Points on a hilly landscape, in no order, each with its height.
From any point a ball rolls to the lowest of the 2 points nearest to it. It stops when none of these is lower. Distance is the straight distance between rows; heights are no part of it.
banen: [ -1  12 -19  10  37  -9  10  -4   5 -23  18  31   5  -1 -35  30   5   4
  -4  -7 -33   9  29  -1 -29  -3  -1 -19   4  -2  -3   5 -32  12 -26 -26
 -13  -4 -32   3   5 -23]  h=44.6
Biseg: [  0  -9  11 -47  -2  21   2  -8   7 -13 -15 -10  14 -43  23  12  11   0
  35  -1  28 -22  10 -16   2 -14   3   8  18 -38 -11 -37  37  -6  16 -13
  18  -6  13  43  13 -13]  h=54.4
zefoz: [ -7   3 -15  11   7  -2 -48  26  25 -19 -37 -19  30 -57 -19 -13   6  -2
  -8   0 -42 -43  10 -11 -13   6 -21   7   2  24  -3 -12  10 -26  23  23
  -7 -18  -2  -4  -3 -13]  h=27.4
zaru: [ 19   1  -5 -43  35 -18   8  11 -20 -24  27 -33 -24  -3   2  18  26 -17
  20 -16  13 -26  20  10 -16  -7 -14  20  20 -26 -13  25  10  -4 -32   9
  26  26 -10  43  32   9]  h=39.1
Nodip: [-35   0  -2   7  22 -14  10  19  -7  -9 -37  43  31   3 -17  -3  27  14
  37  18   7   2  -8   6  27   1 -10  36 -13  -7   5 -10  34  -8  17 -10
  14   2 -11  -1 -20  -5]  h=70.0
fatos: [  0   6  10  -6   0 -16  44 -11   4  18  34  21   2  24 -20  30   7  19
  15   4  34   9  14  15 -28 -41 -10 -18 -23 -14 -14   9  11  22  -8 -33
   9   8 -24  22   3  39]  h=66.2
Teb: [-21   3  15  53  23 -18  31 -13   1 -26  19  19   9  17   7   7  29  21
  25  -8  48  31  -9  17  -9 -25  20   3  16   7  -7  15 -21 -19 -17 -12
 -28   6 -16   1  -1  25]  h=45.7
lufam: [-12 -32  10 -42 -14  38 -18  10  -7  30 -16 -17  13  15 -11   1   4 -18
 -40 -14 -18  -1   2 -17  -9 -21  -4 -18 -20   5   7  -8   8 -11  10  46
   9   5  12   3 -17  -8]  h=13.1
vuzis: [  0  -2 -19  12  26   0 -34   3   3  -6  -6 -16  15 -31 -18  -6  -9  -4
 -18  -1 -53 -29  21   0  -3  11  -4  -3  -2  21   0  -8  -5 -18  14  28
 -21 -23 -14   4   9  -8]  h=34.0
leb: [  4 -10   0 -57 -36  12  -6 -15 -16  47  22  -5   8  11  19  -1 -44 -21
 -18  15 -22 -30  -4   7   2  12  12  -7 -20 -12 -17  -9  14  15  -5   1
  43  17   0   6  31 -16]  h=38.6
nevap: [-14 -18  -7 -44  23   4  -5   3 -24  14  25  16  18 -12 -29  28  -2   7
  13  34 -39  -6  10 -20 -16  16 -30 -15 -25 -20 -18   5  21  -5 -19 -14
  35  23 -17  14  18   0]  h=38.9
viges: [ -1  10  -2  21   4 -38  20  26 -34  16  -2  22  -9  42 -14  -8  -1  11
  27  39  33  20 -32  25  39  30 -20  38 -16 -13  10   2  14  11  21 -18
  11 -34  14 -22 -15  14]  h=67.8
rim: [ 10  12 -20   9  16 -25 -15  10 -10  24   7  23  18   4 -46  -5  -8  -5
 -27  10 -37  -4  22  -2 -19   6 -27  -8 -26  15  18  -4 -13 -14  14  28
  -9 -52  -8 -17 -30   6]  h=45.8
Bar: [  1  15  -9  26  40 -12 -17  18  -3 -37  -7  -6   2 -22 -20   3  18  -2
  25  -6 -19 -19  13  10 -19  -3 -10   9  -6  24 -22   9  15  -2 -12  -3
   0  -2 -19  29  26  17]  h=45.5
mogav: [-11  -3   1 -23 -29  26 -24  -6  29  13 -26 -17   8  -5  11   4   2  10
 -33 -10   3   4 -14 -25 -19 -10  -7 -21  26   2   1 -11  -6   8   1  23
 -10  30  12 -32 -19  -2]  h=12.3
Gop: [ 20 -32  10 -42   1  18  -5  15 -22 -10   3 -15   2  21  -2  21  31  -5
  -1  -4  13  -3   3  -9  -6  -9   0  28   6 -29  13 -17   2  -7  -2  19
  10   9  19  20  -1 -14]  h=27.1
Kage: [-33  -7  12  21  -4   6  -5 -11   4   5  -4  -2  31 -19  32 -15  19   1
  26  -2  -2  -1 -34  15  19  -7  33  14  -1  12 -25  -3  28 -13  25  22
   1  13 -11  -8  12  26]  h=63.1
pip: [ 27 -21  13 -61 -18  15 -11  16 -28  16  10 -31 -23  23  -1  -3  17 -16
 -37 -16 -10 -19   8 -11 -13 -10  -3 -10  -7 -15  21  -6   9 -12  -1  39
   0 -17  28  13  -5 -15]  h=20.6
Vore: [ -4   2  19  44   8  -9  18   6 -17 -19  23 -33 -31  -4  30 -39 -11 -12
  24  -7   5  42 -24  25  48   7  39  -1   3  18 -21  22   7 -31  14  26
 -16 -17  22  12  18  16]  h=67.9
turu: [  5  -9  -1 -57  11   3  -7  13 -22 -12  20 -19   4  20  -2  16  27 -12
  -5 -12   2 -23 -11  -1  -8   7  13  37  38 -35  13  -9  -8   1 -14  23
  10  34   3   8  13 -23]  h=31.1
pubu: [-20 -13  -9 -40  14   6  16 -13 -16  26  17  31  43   0 -20  15  -5   2
 -10  19 -30  -4   0  -1 -12  13  11   1 -19 -15   0  -9  -2  12  -2 -11
  29  13 -15   4  -2 -17]  h=31.8
zofom: [ -8  -4  10  38 -24  14  -1 -10  24  28 -32  46  -2  -7   3 -19 -12  13
  -6   8   8  46  -3 -13  24   0  -9 -21  -3   0  29 -12 -31  -8  18 -21
 -10 -14  16 -38 -57   0]  h=31.3
sivu: [  6  22 -13 -61  -6   8  -7  -3  -3  30  38 -17  -5   6 -20  14 -15 -11
 -30   0 -30 -16   1  -6 -38   4 -35 -29 -12   2 -20   8  15  30 -21  11
  21  30  -4  -2  19  20]  h=65.2
valed: [  3   3  17  43 -16  19   2 -14  25  14 -22   7  -4 -38  11 -32   8   5
   2 -19  -6  13   5   7   9 -34   5 -17 -36  24 -12  -5  20 -17  36  14
 -17 -20  -1  -1  -7  27]  h=66.6
Gepe: [-13   5   3  21   3 -47  -9   0   7  20  49  -2  28 -14 -15  -6 -21   1
 -15   4  -9   3 -19  11 -13  14   9   1   4  20   0  -5 -14  15  16  24
  -3 -23  -2 -57  -3  56]  h=60.3
Fara: [  7   2  -9 -30  21  13  -6 -16   8  -3  -1  -5  -8  -3  16  19  -1 -16
 -28 -33 -31   7  23 -21 -17  -5   0 -11  29  -9   3  12 -36   5 -33  28
 -18  29 -22   4  12 -32]  h=43.4
legof: [-10   0 -12  23  31 -14  20 -12  -2 -21   1  50   3  -2 -34  15  13  -3
  17  -2 -27   7  25   4   2   2  12 -17 -14 -11   9 -12 -17 -14   2 -26
  -5  -4 -39  11   5 -33]  h=49.7
bis: [-18  -2 -10 -10   0 -13 -13  34  12 -47 -10 -13  16 -27   2  -3  28  22
  37  -2  34 -33  -6   5 -22  -4   4  51  26 -16  12 -16  30   0  11  -5
   9   8   1  17  14 -16]  h=37.8
podi: [-29 -13   6 -35  -4  28 -26  -3  10   2 -36  -8  35 -10   2  11  14  -6
 -25  -4 -22 -11 -13 -33 -17 -11   2  -1  18   9  -3 -19   5  -3   5  34
   4  29  -7 -17  -7  -7]  h=3.3
Ged: [-19  15 -20  45  12 -30  -1  24  34 -50   6  22  -2 -27 -17   4   7  37
  17 -23  17  -6  -7  15 -40  11   1   8  32  23  24   2 -31   6  -1 -24
 -23  -7  -5 -17  -7 -16]  h=53.5
sepeg: [  1   6 -19 -32  22  15   6  -2   2   0   7  15  10  -8  -5  23  14  -8
 -20 -10 -32  -3  35 -11 -31  -6  -3 -23   9  -5   3   9 -18   3 -23   0
  -4  14 -15  13   4 -14]  h=39.3
Gar: [-27  16  -8  36   4 -20  -5   8  36 -12 -15  45  20 -22 -23   4  13  26
  11  -7  10  -6 -13  -7 -18  10   7   3  20   8  19  -9 -28   8  14 -30
 -13  -8 -13 -32 -19 -19]  h=58.2
Favo: [  6 -11  -3 -14 -31   9  -4 -17 -14  49  31  -4  -1  36 -13  -4 -27  -4
 -56  -4   0  27 -11   0 -18  -1  10 -23 -16   3  30  -2 -16  -5   9  55
   0 -26  -2 -39 -26  17]  h=39.7
let: [ -1   3 -11   7 -22 -14   8   9  25  25  -5  45  16 -19 -15 -18  19  31
  -7 -15  34   4 -18  11 -18   1  -1   2 -11  -2  39 -10   6  -5  28  -4
  10 -18  17 -35 -46  11]  h=41.2
mumok: [  9   2  -5 -42 -39  45  -7 -19  15  36 -20 -10  -2  12  17   9 -19  -7
 -53 -17  -6   4   4 -22 -19 -12 -10 -31   7  -6  10  -2  -8  20 -10   4
  -7  22   8 -10 -10 -17]  h=21.0
Dizi: [-10  14 -12  11  -2 -22   4  15  13 -24 -20  38   7  -1 -17   6  16  27
  31  13  44  -7 -22   2  -9  16  -4  27  31 -22  26 -22  -8  18   6 -45
  -6  -5  14 -12 -19 -18]  h=63.6
Venok: [  2  -4 -10 -29 -13   9 -35  43  14  -9 -35  -9   6 -36 -19  -4  23  10
 -14  -3 -18 -55  -5 -12 -28   0 -31  -5  -6   5   2 -10  28 -12  10   9
   9  -8  26   9  -5 -13]  h=16.1
bas: [  1   0  -7 -44 -15  17  11  -7  -4   1  -9   5   6 -29  15   6   0  -1
  10  -3   2 -39  -1  -1 -16   5   6   5  18 -24   0 -23  13  19  10 -23
  14   5  13  16  23 -11]  h=50.0
Veka: [ 22  11  12  43  10   2   1  -9  18 -50 -38 -18 -48   2  13  -9   2   9
  16  -2  26  16   6 -17  20   7 -13  -1  12  28   2  12  -6  -3 -30 -36
 -36  -8  26  12 -13 -24]  h=27.6
vov: [ 15 -21  26  11 -28  12   9 -16  15   3  16 -17 -33  10  20  -3 -19  -2
 -36 -11  16  45  -1 -10  10  -8   7 -36  30   2  22  -3 -48   8 -15   0
 -10  17  30 -22 -20  19]  h=46.9
fufi: [  3  -4  -4  -6  -9 -24   1  18 -32  27  11  13  21  35 -25  -8   4   2
   1  24  18  -4 -27   2  10  29  -8  40 -11  -7  10  -6  -1  18  13  -6
  22 -11  10 -35 -22  20]  h=65.4
fazi: [  3  20 -11  16  25 -37   9   4  13  -7  44 -11   9  -1   5  11  24   3
   6 -36  11  -7  -2  31 -46  -4  17   0  19  21 -17  26 -14   8 -14  10
  -8   1 -23  -2  37  30]  h=54.3
zud: [ 13   3  -9 -26  -7  20  22   3 -18  -1  -4  -6 -12  15  31   0 -41 -13
  23  27 -19 -10   5   4  42  27  37  20   5 -25 -19  10  15   7  -1 -21
   7  -4   3  35  32 -61]  h=29.8
Famel: [ 16   4 -14   9  12   7 -17   8  -8 -21 -21  -1 -14   5   6   1  -4  -3
  -4  -4 -12  -8  -2 -15   2  26  -1  11  32   2   3  -1 -28   9 -10 -25
 -17   2  13  -5   5 -33]  h=48.6
Dafe: [-25 -16  17  30   6   0   0   1  -6 -18  26 -14  13  -7  19 -22  41  -5
  18 -23  -3  19 -11  18  20 -31  30  24 -14  15 -14   5  24 -37  17  52
  -9  10 -20   9  12  29]  h=65.3
ges: [  1   7  -3 -22 -17   7 -27  -3 -20  12  -7 -27  12  23  -2   3 -10 -21
 -19  18 -11 -40 -34 -19   3  32 -18  11  11  -6 -15  -5   8  27   1   4
  20  32   4 -26  19  15]  h=59.2
rur: [  7 -17  -2 -28 -15  14  30 -28 -20  45  28  36   7  34  -9   4 -21  -5
 -35  13 -19  29  32   4  -1  -5  23 -13 -38 -17  21  -9 -32  -2  -7   5
  10 -20 -12   2 -11 -28]  h=30.0
gipav: [  4  10  10 -13  -7  -4  25 -10  -2  15  29  -1   7  18  10  28   7  -2
  13   4  18  -5  -4  13 -23 -21   2  -5  -6 -13 -25   4   6  29  -6 -20
   8  25 -13   2  18  32]  h=63.3
panem: [  1  23  -9   4   3 -12   8 -35  31  -7  -2 -14 -17 -30  49   5   2  -5
  -3 -50  16  -9  -2   1 -16  -3  21 -29  39   7 -11  35 -30  15 -29  -7
  -9  19 -12   2  23   4]  h=55.5
Didul: [-13   2  -7 -23  -7  -5 -35  35   5 -17 -19 -18  26 -17 -16   4  27   6
  -7   4 -10 -50 -21  -9 -21  12 -22  20  17   3  -5  -9  31   3   7  14
  24  23   7  -5  15   4]  h=25.6
tava: [ 17  11  10 -25  36 -10  -3 -14 -18 -45  -2 -47 -26   0  29  11  20 -17
  33 -24  26 -23  14  -9  28 -15  11  28  30 -17 -16  24  13 -10 -29  27
   8  15 -14  51  38 -12]  h=43.5
mugiv: [  5  14 -10 -12  -3 -12  17   5   6 -15  -7  43  12   8 -39  25  18  23
  14  15  29   5   6  -3 -26 -11 -15  12   3 -27  17 -11   1  16   9 -31
  -6  -5  -9   4 -18   1]  h=68.3
mapoz: [ -7   2   5  -9  16  11 -15   8 -16 -34 -25 -27  -5  25  19   7   5 -11
   0   9  -6  10 -28 -23  24  18   5  17  42 -11 -11  12  -5  13 -18   4
 -18  31   4  -8  10 -34]  h=52.3
Pag: [-47 -11  19  14  -5   0  24 -12  -1   9 -18  19  20   3  28 -14   3   5
  30  12  21  29 -43   7  47   3  43  28  -6  -5  -5   2  12 -14  25   3
   9   9  -3 -10 -20   0]  h=65.7
fon: [  8  -4  18  18  -8   3  14   6 -15  -3   3 -21 -34   4  27 -33 -27  -5
  13  20  -8  35 -21  13  57  19  34   5  -9   5  -4  12   7 -23  27   6
 -12 -32  27   0   6 -21]  h=69.4
Fizin: [ -8 -13  23 -31  -9  30  -8  -2   0 -11 -29 -28   3 -24  36  -1  18  -6
  24  -7   8 -25   5 -16  23 -25   4   7   2 -16 -20 -16  57  -5  12  13
  12  13   2  39  23   2]  h=57.7
fozod: [ 13  -2 -17   6 -10 -28 -12   9 -13  17  37   5   6  11 -15   0  -5  -4
 -16   9  -3  -4 -18  14  -7  26   6  11  -1   5   3  -5 -22  18  15  -1
   5 -30   3 -36  -8  20]  h=62.9
fuzig: [-29  -9 -12  -9   5 -10 -30  39   8 -38 -22  -3  35 -11 -15   7  35  13
  21  10   6 -31 -24  -9 -26   5  -7  48  30   3  10  -8  16   8  11  11
  17  21   2 -15  -2 -18]  h=32.1
busol: [  5   8 -15 -50   1   5 -23   1 -12  23  15 -23  16  21 -25  13  -7 -14
 -42   6 -20 -29 -19 -17 -25  19 -22   1  17   3  -7  -2  -4  22 -13  22
  12  28  -1 -27  20  -1]  h=62.1
lum: [ 14  -8  29  35  -5  -2  16 -14  14 -25  18 -19 -26 -21  39 -15 -16  -7
 -11 -20  16  45  -8   7  22  -9  27 -31  52  26   8   4 -48  -5 -18   0
 -23   8  25 -15 -18  17]  h=49.3
gol: [ 27   1  24  50 -16  14  -7  -3  22 -23 -38  -7 -24 -22  15 -22  -2   6
  -2  -2  14  30   3 -18  24  -6 -18 -21  -7  26   7  -3 -14 -11   6 -27
 -31  -5  26 -16 -31  -4]  h=20.0
Gupiz: [ 15   3  -5 -63  17  -3 -10  19 -21  -9  27 -32 -22  10  -5  18  24 -14
 -13 -35 -14 -27  13  -1 -22   3  -6  16  27 -22   6  17  -8   1 -26  40
  15  27  -2  19  22  -9]  h=34.7
dafak: [  2 -22  23  30  11   3   4   4 -18 -26  32 -33 -22   8  24 -24  21 -12
  19 -17  -9  39 -15  13  34  -3  34  26   2  11  -7   6   6 -32  12  48
 -20  -6   0  11  12   2]  h=66.7
pivel: [  1  11 -17  26  24 -24   0  -4   5 -18  42 -21  -7 -15  23   5  -3  -6
   3 -31 -10   5   0  20 -11  14  34  -4  39  15   0   8 -38  -3 -12  24
 -25  -4 -16 -16  18  13]  h=51.5
mef: [ -6   2   2  33   6 -38 -19   5  12  -1  44 -16  13 -10  -2   2  10   2
  -1 -10   5  -7 -29  18 -30   0   5   6   4  27 -22  10   4  19  18  21
  -4  -7 -11 -38  26  53]  h=57.6
mubul: [ 12  -2  -9 -64 -40  24  -5  -4  -8  39  -2   9  -1 -19   9  -5 -29 -17
 -23  15 -21 -40   6  -4 -15  17  -1 -15  -7 -21   4 -10   9  -1  -1 -18
  23 -10  23  13   8 -30]  h=43.8
Vipom: [ 14  15 -13  11   3 -10 -12  11  25 -50 -24 -16 -11 -25   5  -1  19  11
  22  -4  37 -32   0   4 -10  -8  -6  12  21  -7  -1  -4  13   9  -3 -25
  -8   1  10  20   4  -1]  h=43.9
Voras: [  8 -24  -7 -30 -38  19  14 -16 -17  54  26   9   0  27  -4  -9 -26  -9
 -47   3 -20  24  17  13 -15  -9  18 -29 -45  -1  21   1  -1  -6  10  33
  11 -30 -10   5 -12  -9]  h=34.8
ronap: [ 22   0   9  17  -2   7  -9  14 -33  -8 -19 -38 -30  16   3 -10  -2 -21
   1  20   3 -21   3   2  30  -4 -14  16 -36   4 -20   2  40  -5  12   6
   5  -5  16  21  22  24]  h=56.9
fuvos: [ -4  11  11  41   1  -8  21 -34  16 -18   5 -15 -18 -24  53 -12   5  -5
  19 -36  29  17  -5   2   7  -6  29 -28  38  18  -9  34 -26  -4 -28 -16
 -19   7   5   5  10  11]  h=52.0
bati: [ 11   1  -6  14 -29  16  -1 -19  14  45 -10   3   4  14  -4  -3 -32  -8
 -36   7 -10   7  15  -7  -1  -9 -20 -22 -25  13  -4   4   1  20  16 -13
  -3  -1  -9 -21 -19  12]  h=35.8
fiz: [ 17  28  -4  -8   7  16  -7  -9  -1 -34 -36 -38 -24   1  16   4  -9 -11
   7  12  14 -33  -3 -22  10  12 -29   4  24  -9 -34  18  22  20 -30 -31
   7  33   8  32  24  -8]  h=51.6
Paga: [  8 -14   3 -35 -17  20  12  -6 -27  25  27   7   7  34  26  13 -39 -23
   8  27 -24  -9  14   8  30  21  19  16 -21 -24 -15  -6  14  -1  -8  -2
  30  12  -5  20  26 -31]  h=34.3
Gibod: [ 11  11 -12  42   5 -19  -6   9  22 -55 -28 -19 -37 -19   6 -14 -22  10
   0  -6  22  -1 -18 -10  11  40 -11 -14  37  30  -3   6 -23  10 -20 -41
 -23   0  39 -10 -13  -8]  h=35.1
Beleg: [  4   5 -14  -3 -10   9 -15 -16  -1  49 -20  26  24   6 -20  -6 -34  -6
 -33  25 -30  -4  10  -8  -6  11 -24 -20 -27   6   5  -8 -15   1   9   1
   6 -25 -14 -21 -25  -5]  h=40.9
Vimif: [  8 -11 -12 -21  16   8 -14  -1   2 -17   3 -28 -19   0  31   7   6 -16
 -18 -42  -8   4  15 -19   8  12  24   8  52  -2  24  16 -50  -3 -34  30
 -19   9   1  -7  10 -43]  h=46.5
zoge: [  3  -1  10  27  -1   3  -7   3 -22  14   3 -14   3  16   5 -12 -17 -11
   4  22 -18  -4  -9  18  24   1  -9  10 -41  14 -27   1  23   6  18  13
   9 -11  -7  -3  19  24]  h=53.9
muv: [ 10 -15 -19  16  19 -19 -20  14   8 -35  26 -33 -28 -17  15   3  -6  -5
  -2 -39   3   8  10  -6  -4  17  30   3  66  16  26   6 -55  -7 -29  25
 -22   5   2 -13   4 -34]  h=48.9
tudam: [  4  -4  25  30 -24  14  36 -28  12  27  16  18  -7  36  28  15 -15   2
  22   1  39  30  31  17  13 -41  18 -11 -30 -16 -10   4  -1   0  -6 -27
  -9  14 -21  28  -3  16]  h=35.0
Fuzo: [  7   2  -9  16  14 -30  25  19 -24 -20 -10   6 -39  31 -13 -16  -5  10
  39  41  33  36 -25  24  54  34   6  40  -1 -16   7   9  15  -5  19 -20
 -17 -39  32  -2  -5 -22]  h=70.1
valev: [-11  -3  22  53 -20  14   1 -18  30 -11 -29  19 -10  -6  13 -16   3  25
   9   7  25  54 -10 -10  29 -13  -4 -14   4  10   6   2 -28  -7   8 -31
 -27   4  20 -24 -34   5]  h=25.8
vel: [-10 -16  10   2 -21   8  -6 -26   7  27  26   2   7   6   9  -5 -27   5
 -41  -2  -9  49  -8  -4 -11  -2  13 -28  20  -1  23  -3 -37   6   6  29
 -22  -2   8 -48 -31  14]  h=43.6
Bizi: [  3   5  -8  -8   2 -12  27  15   6 -16  18  30   0   0 -44  23  32  34
  14   3  34   8  17  15 -33 -35 -19  -3 -16 -16   9   0  23   2   1 -19
   3  -5 -11  18 -26  30]  h=69.7
Ril: [  3  17  -8  25  35 -19 -10   5  -8  -6  24 -13  12  -3 -29   0  -7 -12
   4  12 -31 -18  17  20  -6   3 -16  10 -26  30 -33  10  15   9  -1   3
  -3 -15 -26   2  31  35]  h=49.9
Zit: [ -9  -1  18   4 -12   7   3  -5   0  -5  -7 -14   4 -30  32 -12  11  -8
  24  -2  10 -27 -13   9  11 -22  18   5   2   5 -37  -8  40   0  17   1
   7   8  -2  17  28  25]  h=60.5
pezit: [-10 -15   8  20 -30 -14  -5  19  11  20 -10  28  10  -3  -8 -23   0  19
 -16   2  16  34 -19   5  11   7  -6  -5   0   7  36 -16 -24 -11  21  -7
   7 -12  29 -48 -56  35]  h=36.0
Fim: [ -2  10  -1 -30 -18  10 -10   5 -20  -1 -17 -23  10  37   8  16 -11 -11
  -5  37   4 -16 -35 -16  13  26  -9  29  31 -21 -16  -1   7  25   0 -24
  18  41   7 -15  12 -21]  h=55.9
viz: [ 23  28 -41  26   4 -13 -20  18  -4 -31 -14  -8 -41 -12 -17 -11 -25  12
   1   1  -1 -18   1  -4   9  41 -13   6  23  21  14  -2 -33   7 -11 -45
 -30 -30  28  -7  -3 -43]  h=42.8
Bepe: [-19   2 -22  -6  39 -31   4  15  -1  28   3  41  47 -13 -57  -7  -4   8
 -14   6 -32  -8  10   0 -19   9 -21   2 -29  14  29  -9   3 -10  13  28
  18 -43 -22 -17 -39   1]  h=48.5
zusa: [ -5 -33  17 -15  -1  23  16 -12  -9  18   5   2   7  26  -5   3  22   3
  -9  -1  -9  38  23   5   9 -41   5   4 -33  -3  12 -11   8 -21   3  32
   0   6 -19  24 -11   2]  h=21.9
lepe: [  6  13  -7 -31  13   8   0   0  -3   7  25  10 -11  -7 -24  34 -23  -4
  25  38 -31 -12  18 -21 -27  23 -43 -11 -14 -30 -24   4  17  13 -29 -49
  23  22  -2  24  20   3]  h=45.6
gekol: [ 20  30 -16 -14  13  -6   4  -1 -12  -2   7  21 -10  -3 -33  19 -24   8
  19  26   3 -28  17  -5 -21  22 -27  -4  -6 -21 -12  -3 -10  22 -18 -70
  16   1  11  25  16   0]  h=51.9
nez: [ 43  -3   9  -8  -4   2 -10  14 -20   5  14 -39 -40  23 -11  -7   5 -14
 -27 -10   1 -25  12  -5  -3  -8 -27 -10 -36  -1 -11   9  28   4  -8  20
  13  -6  19  24  29  38]  h=60.2
Lugis: [-27   3  -2  24  27 -13  28  -3   8   3 -10  72  14   4 -48  16  19   9
  12   1 -12  20  23   4  -8 -17  -7 -17 -28  -3  27 -10  -6  -8  11 -26
  -2 -17 -28   2 -20 -15]  h=54.5
zuved: [  7  18 -18  -5  10 -17   8  12 -12  11 -13  56 -16 -12 -36   4 -20  13
  21  20  -3 -31  30   9   1  17 -22 -10 -28 -25  13 -11   3   1   8 -63
   8 -29  14   7  -2 -20]  h=59.3
Kig: [-30   0  28  45   6 -14  26 -23   4  10  30  17  21  19  11   7  11   6
  32   9  30  44 -26  29   8 -21  16  -6 -13  12 -14  12 -15  -9   1 -14
 -18  11 -20 -13  -7  38]  h=42.6
zabu: [ -4   7   9  49  -6  10 -13  -2  40  -2 -33   9   5 -19  -7 -21  25  18
   5  -7   8  17  13  -4  -3 -40 -31 -14 -34  28  -2   1  17 -15  15   2
 -20   6   4  -2 -31  30]  h=63.7
Sosi: [ 10 -19  14   4 -20  30  19 -17   5  15  -6  13 -16  21   2   5  12  11
   4  -4  18  36  31  -3   2 -47   3 -13 -31  -7  16  -5  -2  -4   2 -14
 -14   3  -3  29 -25   4]  h=28.5
gagu: [ 21  26   1  10  -2   9  -5  -6  22 -51 -44 -36  -7 -23  16 -11  15   5
  26   6  50 -34  -5 -14   4 -12 -25  -2  28  -6 -34  -8  37  11 -19 -22
  -3  19  13  32   6   6]  h=49.1
mabo: [-19  -4  29  33 -19  -8  33 -36   0  23  37  -5   5  49  35   6  -2   2
  35  13  53  38  -6  22  21 -31  34   6 -18 -11 -11  11  -1  -7  -2 -20
 -10  17 -22  18   3  38]  h=39.2
vuril: [  0  -7  -2  15 -22  17 -20 -12   6  26 -30  -2   2 -49  20 -34  -8 -13
 -16 -13 -27 -18   7  -3  17   2   7  -9 -29  17  -3 -19  14 -25  39  16
  -2 -45   9   1   2  -6]  h=70.4
poz: [ 12 -14  13   0 -25  35 -20 -23  -7  21  -2 -22  -5  -9  25 -25 -25 -28
 -28 -12 -26  -3   9  -7  15  -2  21 -16 -25  15   0 -12   3  -2  13  37
  -1 -22   3   0  13  -1]  h=72.9
bufu: [  7  -3  -2  33  20 -11  13  15 -27  -5 -12   9 -31  16   7 -34 -29   2
  17  32  -6  47 -17  16  62  30  13  13 -14  -1  15   9 -12 -20  13  -1
 -10 -34  23 -14 -10 -25]  h=71.1
Fisek: [-11 -10  -8  -6  -7 -27  -8  34  15  33 -22  21  29   9 -25 -32  11  15
  -8  -6  26 -13 -28  -1 -18  16 -18  20 -17   9  36 -15  17 -11  22  24
  29 -19   9 -30 -47  21]  h=45.9
Kupa: [-21   2  10  66   9 -29  12   8  29 -46   9  34   1 -20   0   1  18  36
  29 -11  34  34 -15  17 -13 -11   6  -1  42  14  25   6 -39 -14 -12 -23
 -22   1  -3 -17 -16   6]  h=49.2
Tezot: [ 12   6   1  -6 -49  33  -6 -16  29  33 -25 -16 -16  23  17   7 -32 -10
 -42  -1   2  -4  17 -11  -6 -12 -20 -45 -20  11  -7   1  -2  23   3 -13
   1  27   3  -5   3   8]  h=29.0
fot: [ 11 -17  25  13 -26  14 -11  -2 -21  13   7 -21 -25   4  24 -27 -20 -20
 -11  -2 -15  21 -10  -2  44  15  21   2 -14   9   1  -9  -4 -17  15  23
  -9 -19  22 -15  -1  -6]  h=71.0
Kan: [ 18  14  -2 -15  -2  -2  35 -23  22   8  21 -10 -17   2  11  16  13   2
 -11 -36  26  -5  13   0 -32 -23   0 -32  19  -7  -2  23  -5  17 -25   2
  -1  12 -10  10   7  16]  h=59.6
tiv: [ -1  13  -4   2  13  16  26 -18  -4   0  -4   5  -8   3  42   7 -45 -24
  22   4 -40   0  20  11  37  16  43  -5   1 -10 -35  19   3  10 -11 -12
  -4   8 -23  28  51 -48]  h=24.0
Vifuf: [ 33  19  11   3  18  -6 -10 -11 -11 -32 -19 -51 -41   7  25   6   2 -24
  11 -11  13 -29   9 -10  24  11 -16  14  21   9 -28  32  18   8 -43   4
  11  10   2  38  36  -9]  h=47.4
nudiv: [-38 -21  20   8   9  11  10   4 -16  -9 -22   7  28  24   9   0  17   9
  27  23   7  22 -23  -6  35 -10  22  44  -1 -10   6  -9  19 -11  15  23
  11  14  -7   3 -20 -13]  h=67.5
kopum: [ -9 -25  -9 -48   1  11  37 -14 -19  35  26  53  12  22 -23  28 -19   3
  -9  27 -18  19  33   3  -2   6  16 -17 -46 -32  21  -7 -13  -9  -6 -19
  31  -1 -19  21   4 -36]  h=23.5
Sovob: [-12 -13  -7 -22  15 -20  -7  33 -10  44 -15  19  37  13 -45  -7  19   7
 -12   2  -2  -2  -2   0 -15   2 -41   9 -34  13  31  -7  13 -14   7  20
  34 -24   0 -15 -53  13]  h=49.0
gev: [-16  13 -11  41  39   0 -21  -1   6 -29 -22  -4  20 -38 -13   3 -15  -5
   7   5 -58 -15  22  -6   0   8  -1  -7  -2  24 -23   1   4 -10  -4  10
 -25 -12 -37  12  15  -4]  h=39.4
rufa: [-16  12   2  38  11  -8   1  -5  29  -7 -28  44  21 -17 -28   5  20  29
  10  -9  -5  14  14  12 -15 -32 -17 -23 -25  23   5   0  13 -13  12 -11
  -5 -10 -21  -6 -25  17]  h=59.7
Duraf: [ 25   1   0 -40 -13  18  -5   4 -14  24  28 -25 -21  11  -6   2 -19 -18
 -29  -8 -20 -25  27   0 -20 -11 -29 -33 -28  -5 -13  12  17   8 -16  15
  16   7   2  18  22  20]  h=63.2

Call two points neighbours if one is among the 2 nearest of the other. Go from one point of each pair to the other, from neighbour to neighbour, staying as low as possible. Name the highest point that can't be avoided.
kopum / gol => mugiv
fon / sepeg => bufu
podi / Venok => fiz
gol / podi => Sovob

For each start below, name the point where the ball stops.
fozod => sepeg
ronap => Venok
Vore => tiv
Gar => podi
gagu => Venok
poz => sepeg
Nodip => tiv
zuved => kopum
fiz => podi
Beleg => podi
Bizi => kopum
lum => kopum
